Each row is a point on a tangle of strands that fork, close into loops and nearly touch. The rows are in no order.
Points whose rows are less than 45.8 apart are linked; no others are.
k_370: [ 10 -11  26   4  -7  -2   5 -25 -29  22 -21 -18  -8  27  11 -18 -23  16
 -23  -5  -9  14  27   2  16   1  18]
k_706: [  3   5  18  20 -10  -3   0 -19 -31  19 -17 -16   3  30  29 -37  -5  14
 -14   4  -6  17  39  -3  14  18   6]
k_864: [ -3  13  -8  16  -6  -2   0   6   0   5  -8  16 -21 -13 -18   8 -11   4
 -10  -6  -3   3   2 -16  -8  -3   8]
k_290: [ 19  -5  12   5 -31  -9  18  -3  -3  21 -18  -5  -2   5  19 -12   0   7
   0 -13   2  23  28 -13  -4  15  15]
k_766: [-19  13  10 -36  35 -11 -65 -13 -29 -12   8   6 -19   1  27 -40 -23  25
   5  11  -1 -12   4  13  17 -11   3]
k_866: [ -2 -19   2   6  10   9   6  -7 -20 -14   4  10  18   8 -14  23  58 -15
  18  -8  -7  16  11  -4 -11  11 -10]
k_635: [ 16   3  16 -21  -5  -7 -36   4   5  -2  27  -5  -6 -20  15 -22 -40   6
 -13  -2  14 -21   7  12   7 -13   1]
k_664: [ 15  -3  18  -6  -6  -2 -30   0 -12   1  -7  -5   4 -10  16 -11 -25  19
   4   1 -20  -6  23  18   2   8   3]
k_734: [ 25 -12  13   1 -29  -9  19  -9 -10  28 -21   3  -5  10   9 -12  -7   5
  -9 -16  -3  23  16  -4  -7   9  26]
k_51: [  6   6  -2  12 -16 -11   0   5  -7  10  -7   8 -19 -10 -26   7 -14   6
 -14 -13   4   6  -8  -8 -12  -4   3]
k_186: [ 24   0  -3   0 -16 -24  37   2 -14  27 -29   1  -2   8 -16  -8  -2   5
 -11 -14  -9  25  -8 -20 -18  10  23]
k_159: [ 16 -16  27  -9 -19  -8  19 -27 -30  26 -19 -14  -6  27   3 -14 -35   8
 -19  -3 -18  24   8  -8  13   3  21]
k_44: [ -5  -2 -11   6  28   6 -11  15  56 -47   8  24  16 -28 -25  33  -4 -19
  16  -3  11 -29 -41  33  18 -20 -22]
k_220: [ 17   3   7  -9 -28 -24  19 -13  -7  44   6 -16   4  -2 -17 -26 -32  -4
 -34   9 -10  -4 -24 -27 -13   3  15]
k_168: [-11 -14   4  16   9   9  -7 -11  -4 -16   6   8  15  -5 -19  23  66 -18
  31 -14  -7   7  10   3  -9   5  -9]
k_659: [ -5 -14  -9   7   8   2  21  -1 -25 -12  11  -1  22  12 -11  14  42 -17
   9   4  -6  19   6 -17 -11  17 -11]
k_425: [-15   8 -10 -17   4  24  -9   7  13 -13   0  22 -17  -4   6   5   3   5
  10  -1  -7   8   1   7   0  19   0]
k_911: [ -8   9   3 -15   0  21 -10  10  16 -13 -11   9 -19  -5  13   1  -5  14
  15 -10 -10   8   7  12   5  26  -4]
k_216: [ -1  19  14 -29  27  -6 -56   6  -2 -15  16  -8   2 -13  33 -35 -40  19
  -2  12  15 -25  -6  23  10 -14   1]
k_438: [-10   3  -5  -8   5  22 -30  -3  24 -33  31  17  -6   0  15   8  43 -10
  44   0   7 -12  11   8 -13  -7  -8]
k_616: [-13  11   6 -16  17 -10 -41 -23 -36   1  -5  -7 -11  19  25 -37  -7  22
 -12   4 -22   4  30   9  22  17   2]
k_476: [ 18  -7  21  -9 -13  -7 -29  -4 -16   3   9  -5  -4 -10   8  -9 -34  10
  -2   2  -7  -9  17   9   4  -6   6]
k_245: [ 21   4  -3   7 -16 -25  25   1 -14  22 -21   0  -7   1 -28  -2 -15   6
 -13 -11  -7  16 -19 -18 -19   3  14]
k_762: [ -5 -11  -3  -7   8   5  18   3 -20 -15  16   3   2  12  -2  13  37  -9
  10   7  -3  25   9 -18  -4  22  -6]
k_376: [ 11  14 -16  12 -15 -15  43   2   4  17 -25 -19   5   9 -26  18 -32  -8
 -18   2  -4  -8 -32 -29  -8 -10  -7]
k_45: [-18  13   7 -30  21 -17 -50 -19 -39  -2  -6  -4 -28  12  22 -38 -12  20
 -10   0 -23   2  33   0  27  12   6]
k_997: [ -1 -18 -13  18   4   0  26  -2 -24  -4   6  -9  31  10  -9  16  37 -24
   0   8  -7  12  11 -23 -10  13 -14]
k_430: [ 18  -8  21 -12 -22 -12 -19  -7 -11  13  16  -5 -10  -7   1 -11 -34   9
  -9  -6   5  -6   9   7   1  -8   7]
k_597: [ 13  -8 -17  21 -11  -5  13  12  32  -3  18   7  24  -9 -11  35 -11 -24
  -8   4  18 -21 -32   8  13 -35   4]
k_634: [-20  10   7 -33  31 -13 -57 -15 -38  -7  -1   3 -29   5  25 -40 -18  24
   0   6 -13  -4  19   1  22  -2   5]
k_263: [ 13  12 -14  -2 -16 -18   7   4   2  22  -8 -16  -9  -6 -35  -3 -24   3
 -25  -3   7  -2 -30 -10 -17  -4 -10]
k_771: [-12   6 -14 -16   6  24  -5   6  13 -13   9  22 -14   8   7   3  23  -1
  11   1   4   5  -3   4  -2  13  -1]
k_317: [ -4 -12  27 -11  10   3  17   8 -11 -18  -1  -5 -16   6  13  17  29   9
  25   2  -5  32  21  -6   0  29  -2]
k_623: [ 19   3   1  -8 -23 -21  -4   0  -7  17   5  -5 -15  -7 -24  -7 -22   2
 -22 -10   6   5 -18  -2 -16  -2  -1]
k_309: [-12  14  15 -30  33  -8 -62  -1 -21 -14  14  -7  -5  -7  33 -36 -32  24
   0  10  11 -22  -5  22  12 -12   3]
k_324: [ -2 -13 -15  23   5  -2  44  -4 -19  10   6 -18  18  11  -8  13  32 -19
 -13   6   2   7  16 -31  -8   8  -6]
k_598: [-12 -19 -11  11  29  26   9   8  56 -22   8   5   9 -33 -20  22  31 -15
  18  -8   4 -22 -20  28  17  -5 -27]
k_400: [ -1   1 -15  13  -1  -7  39   9  -1  19 -15  -6 -12   1 -10   3  15  -1
 -16 -15   3  13   8 -27  -7   4  14]
k_33: [ -1 -17 -19  22   3   3  54   0  -8  18  -2 -20  13  11  -4  11  27 -18
 -17  -5   3   4  11 -25  -5  -4   0]
k_731: [ 25   7  -6  -5 -21 -23  16  -7   1  37  -1 -20   1  -8 -21 -22 -31  -2
 -37   9 -10 -12 -30 -23 -21  -2   1]
k_563: [-14  16 -21  11   2  10  -6   6   3  -3  -1  20 -12 -12 -16   9  -9   1
  -5   7  -7  -5  -1 -10  -7  -6   3]
k_330: [ -6   9 -21   6  16   1 -19  14  21 -20   6  22  23 -16  -9  23  -1 -15
   8  22   6 -30 -30  26  -5 -22  -6]
k_533: [ 24 -16  19  -6 -26  -8  22 -24 -22  32 -22  -3  -1  23   8 -15 -20   8
 -14  -8 -11  30  11  -4  -2   6  24]
k_523: [ -3   8  23  -2   1  -2 -32  -6 -21   2 -15  -6  10  18  25 -32  10  23
  14  -8   0   8  18  26   4  26  -8]
k_951: [-11   7 -13   1  -4   2  24  12   1  -3   3   1  -7  -3   4  -3  17  -3
   2  -3  -3  16  15 -29  -1  25   5]
k_292: [-10  12  -8 -11   7  31 -39  -5  31 -39  29  20 -11  -1  26   2  28  -6
  49   4   5 -16  12  22 -17  -5 -12]
k_931: [ -5   5 -16  14  -2   1  33   4  -1   8   1  -3  -6   1  -3   1  21  -5
 -10  -2  -1  11  19 -35  -4  13   9]
k_196: [ -7   6 -20  23   1   7  15   7   3   3   2  10   9  -3 -14  25  -7  -9
  -9  11   8 -16 -14  -2  -1 -34   6]
k_759: [ 17  -2  15 -11 -30 -23  16 -19 -18  35   6 -12   4   7 -15 -21 -35  -2
 -21   7 -11  12 -19 -26  -8   5  18]
k_254: [ 16   8   3 -21  -8  -4 -35  10  21  -6  24   4 -15 -30   1 -23 -34  -3
 -24 -12  15 -17   0   3  -1 -14  -6]
k_407: [-16  13 -28   1  17  17  -6   8   5  -8   3  30   7  -7  -6  10   5  -3
   0  17  -7  -9 -11   4  -6 -11   1]
k_764: [ -8 -16 -13   9  33  22   5  14  60 -37   7  22  10 -33 -24  27  15 -13
  17  -6   3 -23 -29  29  22 -17 -21]
k_111: [ 11 -22 -17   9   3   5  59   6   2  14  -6  -7  19  14 -16  23  -4 -20
 -11  -5  -5   2 -22 -17   8 -31   9]
k_360: [ 14   0 -10   6  -3 -17  47   6  -6  25 -31  -9  -7   7 -13  -5   9   3
 -13 -19  -1  22   0 -29 -12  10  18]
k_962: [ -6   6 -20  21   4   7  27   7   2   6  -8   6  -1   3 -16  21  -3  -3
 -15   1   5 -10 -11 -10  -1 -27   8]
k_965: [ 22 -11  18 -16 -29 -18   5 -17 -21  25   3  -8  -8   9 -12 -10 -29   5
 -17  -3  -4  16 -10  -5  -4  -4  18]
k_275: [ -9  -1  -4  -7   4  19 -20  -3  15 -25  25  17  -7   9   7  11  47  -6
  33  -3  10  -7   9   4  -7  -2  -6]
k_15: [ 11   9  17 -26   9  -6 -45   6  -1 -12  22  -9   0 -21  27 -29 -41  11
  -4   7  13 -25   4  19   9 -12  -1]
k_46: [  6 -26 -19  12   5   6  59   1   0  18  -6 -13  19  13  -9  16  14 -15
 -16  -7  -1   0  -5 -20   1 -22   5]
k_62: [ 14  -3 -20  21  -4  -5   1  18  48 -21  19  16  25 -26 -18  31 -11 -27
   1   6  15 -28 -30  11  15 -26  -5]
k_541: [-17  12 -19  16   3   4  -8   7  10   0   8  12   4  -8 -10  23 -12  -9
 -11  21  10 -24 -19   4  -6 -27  -3]
k_797: [-17 -21  -3  21  20  20   9   1  40 -18  13 -12  10 -29 -19  28  41 -19
  25  -8   7 -19 -17  22   9   5 -28]
k_998: [-18 -18   0  20  15   9   0   2  18 -15   6 -11  18 -20 -22  27  55 -21
  27 -11   5 -14 -12  18   5   8 -21]
k_773: [-21  10 -22  -1  10   2 -30   9  27 -15  16  11  15 -23  -6  19 -14 -20
 -11  28  12 -33 -30  23 -13 -23 -12]
k_118: [-17  12  14  -5   7  32 -20   1  22 -24  12  11 -29   6  25   1  16  10
  26  -4   6  -9  12  21  -5  13 -10]
k_431: [-14 -17   1  17  13   7  -4  -2   4 -13   7  -5  17 -12 -22  22  61 -17
  32 -12   4  -7  -4  10  -5   3 -15]
k_106: [  2   9   0  -6 -15   0   9  11   8  -4 -10  -1  -9  -7  11  -3   3   8
  11  -5  -5  19  19 -14   2  28   5]
k_141: [ 11 -14 -18  10  -6   2  51   4  11  13   0  -5  20  13 -16  28 -17 -18
  -4  -1   1   0 -37 -15   9 -31   9]
k_724: [ -5  13  16  11  -1  -9 -15 -19 -40   8 -10  -8   4  31  29 -43   1  13
  -7   9  -9  17  35   3  18  27  -1]
k_643: [  9 -11 -20  13  -9   0  35   6  18   8   9  -1  19   5 -15  32 -14 -23
  -8   1  12  -6 -37   0  12 -37   9]
k_727: [-13  13   0  -8  10  42 -38  -4  33 -33  19  23 -22   0  32   5  16   1
  29  -1   0 -19   9  26 -12  -1 -10]
k_531: [ -4   5 -18  16   4  -1  35   5  -6  13 -20   0  -9   5 -22  18  -9   3
 -16  -6   5  -1 -15 -15  -4 -19   9]
k_883: [ -8  -7  40  -4   7  -2   4  10 -11 -10 -20 -13 -10   6  17   2  24  20
  32   1   1  27  24   7   1  25  -4]
k_492: [  3  -1 -16  11  14   0  -6  21  51 -38  13  21  25 -30 -23  30 -10 -22
  14   4   9 -28 -38  21  19 -19 -17]
k_537: [  0   5  12  -5 -16  -6   9  13   1  -5 -14  -7  -1  -3  21  -9   3  10
  21  -2  -1  23  25 -11   1  31  -1]
k_110: [-10  -7   9 -12   4   5  18  11 -10 -16   9  -2 -13   7   8  12  25   4
  19   5  -1  30  15 -13  -1  28  -2]
k_70: [ -7   3  37   3   5  -9 -24  -2 -26   0 -18  -2   1  20  24 -29  24  26
  28  -8   8  17  23  18   2  19  -8]
k_314: [ 15  -2  21   5 -23 -10  13   3 -10  11 -21 -13  10   7  28 -16   3   8
  16   1   3  23  34 -10  -2  22   6]
k_688: [ 17  -6  21  12 -21   0  12 -18 -19  25 -18 -14   3  27  28 -24 -10  12
 -11   2  -2  18  35   1   8   9  14]
k_153: [-11  -1  -4 -17   6  22  -6   3  11 -19  22  16 -14  14  11   9  38  -1
  18  -3  10   1   2   2  -4  10  -6]
k_401: [ -1   5 -18   9  -9  -2  45   0   7  10 -13 -13   7  14 -21  28 -28 -12
 -13   1   1  -2 -36 -21   4 -23  -2]
k_680: [-14   8  18  -6   7  23 -15   9  16 -16  -6   4 -26   4  22   1   8  16
  19 -12   3   2  10  23   2  24 -10]
k_242: [-10  10  11  -4   6  -5 -33 -22 -35   5  -8  -5   0  22  27 -40   0  17
  -9   5 -16   9  27  12  15  24  -1]
k_878: [ -4  -6  40  -1  10 -10  -6   8 -21  -2 -28 -10   1  11  20  -9  28  23
  32   1   1  29  27  10   1  18  -9]
k_252: [  6   2  16  -4  -3   3 -29  -7 -17   6 -15  -6  13   5  23 -24 -10  24
   6   0 -17  -1  24  24   5  22   1]
k_697: [ -3   7 -27   3  18   9 -11  13  13 -13   2  24  20 -13  -8  19   8  -9
  10  16  -1 -22 -21  19  -3 -22   2]
k_516: [-22  17 -19   5   1   4 -20   4  20   1   9   4  -6 -17 -18  13 -22 -11
 -25  10  15 -21 -14   0 -11 -25 -14]
k_499: [ 21  11 -13  -3 -17 -18  21   0  13  27 -15 -21   1  -7 -27  -7 -32  -3
 -36   5  -7 -19 -28 -21 -18  -8 -11]
k_338: [-30  12 -20  -4   8   7 -36   9  32  -8  14   7   4 -24  -6   8 -21 -18
 -27  22  14 -32 -19  11 -14 -28 -12]
k_256: [ 15 -13  20 -19 -24 -15  -5 -16 -18  22  15 -12  -8   5  -4 -14 -35   7
 -15  -5   4   9  -6   1   5 -10  13]

A piece is all that can be reached along the links. How many separate loops has the piece of each point below (a circle has one, a figure eight two, a Y none), and how many tips (points with one link)?
k_360 | loops 0, tips 2
k_697 | loops 1, tips 2
k_911 | loops 1, tips 0

A fork is a point with three links, a tip a point with one. Leave the first point through the second and follow the links. Name the first fork or tip that comes.
k_492; k_44 | k_659
k_797; k_598 | k_141
k_106; k_951 | k_245
k_516; k_541 | k_531
k_242; k_616 | k_254
